Points, in no order, along strands that fork, close into loops and pass close to each other.
In the rows, 128 means zero.
Two points are linked if the straight distance between their rows is under 135. Some points are linked to none.
Z654: [149  93 148 142  68  62 145 110  83  91 132 151 123 134 102 155  77 142
 192 130 169 145  97  97 154 124]
Z666: [ 76  78 111 153  77  84 127 124 125 130 167 170 113 110 191 126 130 134
 120 126 134 157 147 104 166 109]
Z986: [121  80 114 170 198 179  99  93 103 174 164 139 126  92 128 150 128 127
 144 153 141 145 103  61 168 156]
Z40: [126 151 138 180 123 156  84 104 135 125 114 100 172 153 108 166 142 142
 165  65 125  83 121 118  97 162]
Z801: [159 101  63 138  64 100 150 145 138 136  79 144 119  63 159 167 122 135
 142 105 131 150 111 154 108 117]
Z26: [164 174 101 135 186  94 150 103 110 117 161 101 120 114  92  43 105  83
 122 177 116 122 115 119 147 196]
Z74: [124 111 169 126 135 182 119 136  57 119 130 153 124 148 118 146 130 154
 176 124 123 166 108 102 122 123]
Z519: [140 130 146 140 165 137 141 129 133  83 181 131 124  90 154  96 178  94
 130 153 157 146 139  90 137 122]
Z314: [141 119 146 156  88 122  89 175 120 122 128 143 138 142 118 132 117 133
 141 133 119 175  93 193 133 117]
Z841: [134 105 138 129 150 174 120 146 122 125 156 100 178 112  95 148 144 121
 102 173 145 122 119 131 117 148]
Z665: [ 67 166 151 163  99  85 111 162 196 159 105 147 141 123 138 127 145 151
  66  88  89 104 157 182  52 116]
Z460: [108 120  98 136 166 132 145 153 109 142 175 189  70 111 169  83 124 176
 169 170 146 166 117 130 169 121]
Z249: [160 143  81 168 117 133 112 161 139  98 151 132 157 150 164 126 137 117
  91 137 119 155 180 171  87  69]
Z909: [ 53 118 150 107 125 109 137 124  90 146 111 140 103 126 131  90 115 161
 118  77 167 128 122 116 135 153]
Z230: [120  80 162 144  87 139 144 117  86 117 134 117 149 133 112 162 120 139
 177 127 149 138 105  64 119 125]
Z980: [ 96 110 136 119  47 108 116 131 158 170  87 176 165 153 177 155 142 113
 123  93 121 102 129 202  87 128]
Z20: [123 149  78  76 132 158 173 153 140 146  96 122 149 193 118 155 133 159
 145 129 106  84 137 179  77 123]
Z75: [120 161 126 152 139 153 182 133 136 101 140 182 113 147 177  93 155 139
 126 123 168 127 144 214 136  81]
Z316: [163 123 129 125 112 115 121 135  87 125 125 119  63 148 125 115  86 164
 172 163  89 120 110 110 150 145]
Z424: [133 115 136  88 110 131 126 132 185 182 105 100 137  96 110 102  65 140
 130 157 128 102 123 145 168 144]
Z506: [111 202 151 128 142 142 144 127 237 134 116 135 166 134 130 107 147 127
 128 114 112  76 158 190 109 109]
Z743: [141  90 105 155 176 179 166  71  76 156 145 149 128 142 115 101 141 101
 132 139 164 168  81  63 179 145]
Z203: [145  94 139 174  93 112 109 152  60 138 163 138 124  69 111 168 122 118
 130  66 146 206 124 143 120 100]
Z57: [ 93 137 114 155 182 146  88 114 159 137 158  95 203 163 117 155 137 112
 149  96 121  72 167 117 112 181]
Z930: [ 88 164 141 182  64  58 131 134 215 124 112 143 163 116 106 156 125 125
  78  69  90 107 169 188  90  76]
Z429: [ 96 143 121 123  99 121 129 114 163 168 126 103 159 211 110 153 117 144
 155  89  96  87 157 105  80 107]
Z43: [169 133 137  91  76 123 136 134 119 132 141 109  80 162 147 149 117 152
 136 152  89  89 147 100 148 105]
Z52: [140 119 141  85 101 145 106 136 123 183 100 113 125 158 163 117 134 124
  77 105  91  90 147  64 113 174]
Z934: [138 132 147 150 116 142  82 205 128 152 123 106 131 116 124 109 112 146
  63 108 113 135 156 146  91 137]
Z772: [ 89 145 129 145 116 127  81 122 171 145 102 144 122 144 165 133 134 174
 123 108  93  99 130 116 115 137]
Z698: [ 95 104 142 129 139 167 112 125 138 145 123 161 189 134 101 144  84 175
 160 164 153 147  96 163 152 122]
Z707: [129 123 152  69 199 144 125 106  88 110 122  96  67 132 108 143 167  79
 158 116 126 102 136 112 144 173]
Z110: [123 145 139 102 157  86 119 154 140  83 118 114  96 144 142 112 172 127
 113 148 152  96  88 109  94 167]
Z324: [146 122 122 120  68 121 151 163 170 119  68 167 132  72 134 161 106 111
 129 105 101 163 156 169  94  82]
Z93: [130 160  91 114 120 140 163 141 134 105 102  96 158 144  87 139 150 149
 141 135 139 114  91 186 108 140]
Z557: [120 123 159 148 130 110 138 107  81  97 110 136  85 152  84  82 102 130
 131 169 137 179  84 152 172  76]
Z723: [ 95 112 140 128 211 150 110  82 155 123 145 139 173 147 136 162 152  58
 127  72 145  98 186  97 133 204]
Z826: [ 98 117 102  97 132 106 115 154 171 114 139  93 149 114 109 167 111 157
 176 149  81 135 164  74  77  82]
Z48: [ 95 159 145  81 155 136  83 118 118 102 178 100 129  81 145 143 177 127
 125 107 105 119 145 105 148 151]
Z526: [180 122 124  90 120 162 109 134 106 144  96 124 125 152 133 124 141 121
  57 155 115 142  98 135 134 131]
Z18: [153 157 145  49 143 133 124 129 213 184 122  70 146 118  76 116  75 126
 160 143 103  68 122 100 130 153]
Z789: [133  76 152 179  65 106 165 118  83 153 130 145  90  80  96 158 104 115
 143  74 161 181  82 111 153 106]
Z558: [172 129 140  41 123  95 131 101 113 105 130 107  91 142 135 108 125 127
 121 175 126 124 137  76 138 101]
Z17: [ 69 147 160 123 137 161 156 116 136 164 103 151 145 200  99 161 109 163
 121 109 102  88 165 122  67  81]
Z583: [186 125 108 162 120 136 121 156  72 125 150 106 119  87 121 151 122 136
 115 103 161 145 135 159 113 113]
Z717: [122 137  95 131 214 161 132 138 125 149 167 128 111  62 146  89 137 114
 107 134 167 129 154 137 157 177]
Z617: [111 188 141 130  86  98 177 118 224 105 111 125 115 149 128 127 131 153
 140 112 106  87 155 167 123  75]
Z216: [124 127 108 110 191 163 141 107 171 127  75 106 129 127 142 117 180  48
  96 104 137  99 124 123 144 194]
Z708: [156 119 170 130 157 135  94 125 127 114 102  93  93 164  87 115 121 122
 126 186 127 130  76 158 139  79]
Z555: [ 71 114 117 176  97  81  93 147 149 116  97 153  88 151 144 130  96 174
 116 121  73 138 139 117 144 104]
Z291: [134 124 157 140 141 127 140 135 118 107 199 140 112  85 199 127 199  97
  98 118 192 132 136 131  96  97]
Z758: [135 129  75 147 147 150 143  76 122 117 114 101 146 119 115 122 115 145
 125 148 131 146 135 101 155  90]
Z298: [156 128 106 137 228 161  89 113  75 136 175 127 136  88 113 137 118 112
 110 134 146 153 137  84 167 182]
Z172: [170  96 160 154  45  82 157 110  55 107 114 146  78 146  72 179  91 110
 141 108 147 150 103 138 161 111]
Z815: [105 142 104 146 163 160 146 122 147 116 154 188 134 114 169  93 131 161
 167 142 150 161 125 160 165  86]
Z461: [135 171 148 125 170 127 155 103 168  61 156 104 147 111 104 124 151 110
 155 152 144 106 148  89 135 125]
Z541: [144 102  84 127 160 105 125 149  98 134 172 169  90 133 184  97 119 149
 116 201 154 130 103 109 144 150]
Z608: [166 114  89 135  87 119 127 145 135 144  93 119 154  65 165 143 138 132
  93 113 166 122  87 141  95 162]
Z951: [151  97  91 174 128  98 116 127 142 114 102 109 129 123 106 143  71 130
 103 168 134 141 145 102 125  66]
Z786: [121 120 119 145  90 140 118 192  99 165 133 153 154  98 151 156 128 146
 101  84 102 143 169 166  68 145]
Z505: [127 102 157  90 162 174 122 142  46 134 144 111  97 126 110 155 162  97
 161 108 127 139 110  88 125 189]
Z848: [ 72  77 100 155  99  73 100 156 120 125 155 128  89 150 144 104 116 126
 128 153  89 163 146 133 155  95]
Z286: [ 64 147 167 121  95 133 124 136 167 150 118 149 137 143 168 116 183 146
  76 109  81  94 138 140 100 140]
Z603: [138 118  97 152 150 191 140 135 122 134  93  99 152 127  93 141 169 114
 100 131 145 122  81 176 114 158]
Z888: [131 135 134  72 173 156 123 110 190 152  98  86 145 111 104 126 129  84
 115 119 116  85 129 110 135 184]
Z592: [148 142 118  95 118  85 116 161 141 119 135  99 134  85 130 107 131 137
  89 150 149 108 113 138 108 163]
Z451: [111 125 116 173 144 142  90 155 164 112 133 115 178 117 132 119 150 127
  64 145 120 135 140 136 101 111]
Z135: [189 140 128  71 142 155 112 144 173 145  89 103 160 177 109 134 121  99
  82 149 120 118 117 137 103  91]
Z212: [171 130 133 152 144 129 172  69  50 142 165 130 103 138  97 101 123 104
 137 181 140 148  53 107 179 162]
Z346: [122 102 174 150  89 146  98 115 126 143 104 142 179 126 142 183 115 152
 180  98 149 106 110 106  82 135]
Z738: [120 130  95 166  99 124 156 124 143 121 122 154 120 169 163 133 145 129
 107 117 122 119 173 195 135  61]
Z302: [149 122 157  70 107 161 125 106  83 155  76 117  79 141 155 123 152 124
 101 102 103 128 102  80 131 129]
Z411: [ 92 142 120  61 135 104 146 116 131 133 101 122 122 141 144  66 113 133
 163  90 168 109 125 101 137 176]
Z752: [127 123 140  82 206 132 157 105 129 114  96 121  80 152 114 150 171  35
 112  89 129 106 167 120 172 228]
Z775: [ 98 152 100  97 116 161 152  99 138 148 132 119 202 193 107 153 147 130
 177  89 109  94 157 173  73 130]
Z865: [117 106 128 143  76  90 133 147 127 121 202 163 121  92 220 127 169 106
 115 104 152 143 167 137 108 101]
Z251: [119 133 122  99 182 111 107 145 116  95 144 148 115 166 132  82 133 126
  95 192 148 133  99 117 127 179]
Z512: [120 159 128  79 195  91 125  86 120 122 101 116 108 119 102  45 102 102
 128 125 129 127 112  93 164 184]
Z543: [125 110 109 145 109 117 139 151 143 112 100 162 159 157  96 141  72 150
 147 144 161 151 127 200 144  90]
Z866: [126 179 141 163  83 112 163 134 189  96  88 176 144 109 156 123 112 160
 141 107 101 144 156 142  98  77]
Z331: [158 122 143 127  91 102 124 117 128 149 108 142  92 100 136 115  76 139
 141 134 130 133 110 150 185 132]
Z185: [175 128 169  95 177 162  85 126 168 116 113 119 112 156 128 125 123 104
 119 164 127 104 124 112 126  73]
Z416: [145 161 150 121 119 124 136 106 170  92 157 108 146 109 115 100 128 116
 173 166 108 150 149 137 175  74]
Z792: [109  79 140 159  29  70 117 132 121 127 126 135 126 141 131 183 108 114
 133  89 124 109 137 122 131 128]
Z8: [192 137  99 117 108 102 129 142  50 121 152 112 124  88  93 143 105 154
  75 154 129 166 128 130 128 130]
Z358: [ 70 111 164 140 142 127 140 105  83 152 109 121  71 114  99  91 106 159
 122 129 130 150 104 117 175 116]
Z833: [153 124 124  60 183 124 132  88  59 101 130  98  61 128 129 128 157  97
 140 175 120 128 106  91 143 123]
Z877: [145 168 126 155 155 107 168 112  72 127 176 141 110 105  97  52 114 134
 160 161 124 160  90 116 172 183]
Z850: [108 125 107 159 123  80 102 149 143  85 127  74 150 148  94 150 108 130
 137 130 113 131 150 104  75  87]
Z688: [130 145 161 173  93 166 139 188 125 139 150 162 144 138 158 125 152 129
 139 106 138 138 136 181 109 140]
Z193: [164 139  75 164 162 172 157  59  90 119 148 130 149 108 124 132 145 126
 147 111 159 158 122  83 169 133]
Z258: [151 147 122  96  96 145 106 130 178 105 154 117 173 111 149 147 132 141
 185 161  73 143 161  98 133  96]

A tip is a point with one link. Name the tips that can be reached along the links from each point below, in the order of the rows.
Z541: Z506, Z698, Z17
Z752: Z723, Z8
Z557: Z930, Z52, Z717

A piece is two or more points that can be reached from each other along the links. Count, over all rows, the pieces, the separate loops (a circle has one, a figure eight two, a Y none), the forks (points with three links) and the tips (points with one).
pieces: 3
loops: 1
forks: 4
tips: 8

How many points has the smallest loop of links through each point below? Write none if it is on no loop.
Z216: 11
Z298: none
Z738: none
